Points on a hilly landscape, in no order, each with its height.
A ball rolls from a point to the lowest of its 2 nearest points, and stops where none of them is lower. Distance is the straight distance between rows; heights are no part of it.
Bati: [197 117  96  96 159 149 173 102 102 104 142 163 139 116 115 113 108  93
 120 138 160 134]  h=493
vut: [183 120  82 102 133 137 149  99 112 107 109 146 137 152 100 104 106 116
 109 122 122 147]  h=474
nez: [105 182 178 106 185 174 142  97 109  81 124 143 121 132 147 155 152 132
 147 139 189 119]  h=620
zoz: [156 135 175 103 121 120 102 184 147 145 150 145 163 141  77 119 150 140
 128 117  99 124]  h=293
buko: [109 128 104  79 104 188 127 169 154  84  81 126 135 142 110 122 110 153
 184 118 124 114]  h=560
fanu: [170 175 193 171  98 123 140 125 122 118 215 189  80 156 107 169  89 135
  81 125 136 120]  h=408
zov: [134  69  60 160 106 136 125 128 102 160 136  97 115 152 124  80 138 128
 158 130 141 125]  h=111
Vetep: [151 165 163 150 181 133 147  78 117  88 181 173 136 178 146 164 123 183
  95 119 150 160]  h=721
Ner: [148 156 183 181 140 122 156 162 106  86 143 145 157 132 102 175 117 124
 149 134 136 133]  h=451
ledoz: [ 61 133  71 129 132 116 115 131 117 176 100 117 144  80 121 112 115 156
 158 146  98 181]  h=479
tomuz: [119 150 177 108  77  81 100 178 137 131 156 141 141 122  89 154 121 124
 135 118 121 127]  h=325
Bufip: [164 165 167 130  84 117  79 157 123 111 123 138 115 173  57 127 120 151
  70 101 131 104]  h=320
Kizad: [106 152 134 100 118 154  91 160 154  85  98 110 142 140  64  99 116 158
 153 118 140 111]  h=542
fomop: [ 93  68  96 134 125 150 107 208 194 106 106  88 155  86 124 145  91 167
 181 120  98 113]  h=439
golav: [172 188 132 139 109 120 153  71 101 121 132 166  87 146 132 124 115  67
 115 153 128  97]  h=334
suri: [108 150 169 145 174 137 154 115 124  97  95 118 139 104 164 146 163  88
 155 146 166 110]  h=635
dala: [128 141 124 178 136  70 106  61  95 130 176 125 117 107 145 159 121 101
  86 142 168 160]  h=773
disit: [ 78  80  79 188 145 122 161 151 128 158 109  91 119 105 131 100 104 117
 114 111  85 134]  h=292
dule: [ 77  73  98 104 139 166 185 145 146 107 133  86 155  66 154 147 142 143
 146 140 109 128]  h=748
Lunib: [150 130 155 158 180 134 153  93  99  93 175 161 137 159 180 155 119 137
 135 115 182 151]  h=710
Zumok: [115  79 123 111 151 148 101 176 209 127  83  95 151  51 138 130  98 209
 199 153  75 122]  h=422
modin: [132 103 148 111 122  96 117 144 140 164  91  81  86 148 111 120 121 105
 145 125  80 135]  h=290
suf: [ 99  71 122 106 148 147 127 156 184 145 117  84 144  89 147 111 110 201
 179 160  42 138]  h=403
nid: [109 144 139 209 124 100 130  96 128 140 154 109 124 126 157 123 182  91
 110 155 144  79]  h=658
lebik: [ 91 109  59 158 138 154 125 127  88 136 140 110 125 154 129 121 134 129
 140 137 128 144]  h=185
vez: [ 87 120 100 154 125 134 192  92 116 177  92 110 121 123 190 107 154  76
 114 143 112 130]  h=713
Lugid: [130  68  65 156  81 128 167 127 114 165 116  98 132 112 144  92 100 100
 174 158 125 149]  h=180
fitug: [128 147 104 101 122 114 116 143 113 143 172 173 150 115 113 106 136 119
 121 105 145 120]  h=369
kila: [145 132 111 124 144 169 156 152 159  80  64 142 156  82 149 157 139 112
 156  98 137 107]  h=770
Maf: [188 169 113 159  94 129 157  57 103 131 190 167  75 126 122 115 120 100
  89 155 136  91]  h=356
Vit: [112 167 176  85 123 163 120 120 119 100 107 111 126 149 135 143 149 133
 191 153 179 122]  h=600
zazak: [132 102 153 115 100 146 113 140 116 129 124 102  98 209 132 141 149 138
 128 109 125 127]  h=301
Pade: [133  84 117 109 129 158 115 157 206 170  35 102 115  69 198 106 133 145
 190 120  92  97]  h=792
Zutal: [152  89 104  98 150 170 142 154 174  92  63 107 166  76 135 169 136 142
 163 131  90 145]  h=764
sefum: [169 114 173  96 134 146 127 127 118 123 170 129 134 199 120 117 159 151
 109 112 161 137]  h=248
kop: [163 145 117 157  80 134 108  63  93  94 141 144  85 186  91 135 107 160
  58 148 160 136]  h=413
suke: [ 96 101  98 107 174 118  78 132 167 176  88  92 137  85 139  88 105 205
 154 148  52 152]  h=428
Fisin: [132 102 119 117 104  97 137 153 141 163  75 127 118 123 146 124 129  95
 157 110  92 121]  h=262
Bepu: [180 134 163 113 109 148  88 146 122 136 146 138 138 195  82 115 155 168
  67 103 154 140]  h=291
kerer: [162  95 146 107 113 121  95 166 142 161 116  96 115 196 104 116 136 160
 159 119  77 149]  h=326
lepaz: [ 86  98  92 176 152 113  90 159 148 117  70  79 123  97 104 111  94 158
 171 135  94 149]  h=508
kav: [156 152 140 124 123 115 137  98  96 179 123 136  93 139 145 140 136  76
 113 151 112 134]  h=308
sisa: [119 129  71 181 117 140 154  69  94 141 153 151 111 157 185 110 144 100
 133 149 173 120]  h=693
gado: [ 94 126 130 126 132 112 113 166 131 202 142 130 125 106 158  96 174 101
 116  97  94  97]  h=310
Sumu: [ 56 126 116 130 125 115 171  91 126 165 130 105 152  75 187 105 174  98
 111 153 139 117]  h=725
peri: [ 86 145 123 139 146 135  73 146 159 123  72  94 112 118  89  97 134 169
 173 133  95 118]  h=524
zez: [104 112  52  98 135 180 149 141 115 164  81 124 138  87 135 100 126 143
 164 135  95 156]  h=513
migo: [167 164 167  64 117  94 128 103 150 125 138 180 133 160 155 124 127 117
  92  94 157 121]  h=744
bab: [135 139 168 129 178 144 118 168 140  81 125 133 159 115  73 123 147 127
  97 104 151 100]  h=354
mugo: [147 118 117 145 107 115 131 102  96 136 152 151 129 146 169 121 137 105
 154 141 203 114]  h=681
fosus: [184 154 161  60 136 116 124 110 137 112 100 178 154 172 150 147 109 145
 118 114 171 168]  h=738
vifak: [130 166  92 166  79 130 116  30 111 110 169 142  73 147 129 122 117 119
  68 157 164 108]  h=384
far: [100 139 121  98 112 160 172 128 148 118  62 130 151  70 188 162 152 121
 184 136 123 118]  h=777
Zif: [156 119 155 129 157 136 126 141 146 115 125 106 160 134  86 101 169 138
 124 121 101 113]  h=327
fuma: [164 186 209 172 120 114 131 145 113  97 162 172 113 161  97 170  96 128
 117 122 144 132]  h=429
kela: [200 145 121 166  87  96 100  84 104 109 137 161 118 184 106 148 110 145
  75 117 148 165]  h=434
vamob: [102  67  92  81 154 183 159 140 163 119  73  77 145  61 156 157 135 147
 153 138  97 165]  h=758
nofi: [109  70 110 136 128 139  91 216 171 115 129 114 152 139 109 115 103 157
 151  97 102 108]  h=456
Doso: [101 148 187 171 152 110 148 109 124 134 108  86 128 107 141 132 179  89
 135 151 133  95]  h=646
mot: [160 128 157 119 117 123 129  99 128 113 199 138  99 124 108 102 121 112
  84 137 200  94]  h=537
Kig: [113 139 152 156 153 103 122 156 115  77 121 131 170 125  72 183  93 136
 145 130 112 171]  h=472
Giri: [129 141 120 123 155 128 103 175 123  93 141 165 158 104  77 118 110 111
 102  99 172 106]  h=377
zani: [115 171 108 157 108  94  81 132 106 172 136 144  96 119 109 124 136  93
  71 108 100 109]  h=311
dedo: [130 130 160 176  90  94 119 136 117 125 156 136 120 148 148 147 141 102
 135 130 167  91]  h=669
kesik: [164 188 177  97 172 142 154  89 107 105 124 172 120 182 143 163 121 161
 103 113 156 168]  h=729
dure: [134 158 137 132  80 107  74 130 124 137 139 130  67 149  83 143 128 110
  69 111 108 108]  h=332
Git: [117 118 134 161 148  65 147  85 107 157 161 128 147  89 180 152 126  89
 115 148 168 147]  h=781
Gimog: [ 65 119  93 108 137 113  93 143 133 188 117  91 109  92 121  91 122 167
 131 142  67 157]  h=452
mepa: [136 172 136  99 124 171 117 126 138  73 118 118 131 170  54  95 142 165
 107 126 165 104]  h=559
nukos: [178 125 133  80 146 146 164 117 117 104 199 166 126 132 107  97  99 119
 116 134 188 120]  h=514
gedak: [103 101 159  95 139 122 134 179 180 178 127 105 145  75 147 101 125 149
 157 141  46 115]  h=372
Ruv: [136 133 151 117 136 137 130 141  95 180 156 117 105 122 109 105 178  91
 102 132  90 109]  h=265
kalef: [130 121 136 132 131 100 103  88  83 116 186 126 114 150 121 153 119 127
  76 142 151 171]  h=765
Peko: [112 138 151  94 109 165 121 157 131 100  76 114 155 145 131 147 154 158
 211 133 132 147]  h=580
sutef: [104 166 108 132 106 119  76 139  87 170 171 172 110 119 119 124 136 110
 114 111 142 110]  h=338
gofav: [140  91  90 133  86 113 161 137 119 148 103 138 138 140 169 126  99  92
 160 116 126 135]  h=230
rivuz: [109 108  91 154 143 120 172  72 108 133 129 115 118 148 184 130 142  87
  82 130 136 123]  h=704
tek: [102 110 115 164 151  95 134 150 147  95 102  90 149 119  76 155  94 146
 138 143  64 164]  h=491
Fuga: [151  98 116 153 147 118 119 105 123  90 160 151 163 137 159 142 128 142
 153 128 219 141]  h=696
vafez: [152 163 173 104 137  95 136 100 125 124 160 177 100 163 151 157  92  92
  90  95 153 119]  h=750
zesaf: [180 142  87 104 100  97 125  91  90 121 124 149 138 164  87 141  99 122
 101 133 119 186]  h=455
sar: [159 163 141 151  65 114 137  97 108 126 216 183  93 150 117 139 110 127
  84 142 119 115]  h=383
gorir: [114 127 150  93 140  87 129 102 111 124 164 119 100 148 153 162 125 100
  60 113 126 144]  h=757
monit: [ 77  96 127 108 144 139 165 137 141 144 135  96 155  79 158 119 159 110
 139 123 138 110]  h=737
tuti: [ 88 114 143  96 146 128  92 183 163 171 121 133 147  84 141 103 166 132
 141  90  80  98]  h=340
foz: [ 93 116 122 115 115 161 163 146 197 151  35 105 136  62 176 119 138 122
 175 134  84  94]  h=786
Vobup: [ 81 100  61 136 145 123 130 142 101 119 136  93 131 120 105 111  96 129
 105 112 125 148]  h=243

Call two points neighbours if one is among the 2 nearest of the other. Go from one point of each pair to the other, from neighbour to neighbour, staying as low as possible. Name the highest point that can't be avoided.
zoz, sefum => fitug
zani, zov => dure
zov, sefum => kerer

For each start below, name the point where the ball stops.
Bati => Ruv
dedo => Kizad
kerer => zov
peri => Ruv
fanu => Ruv
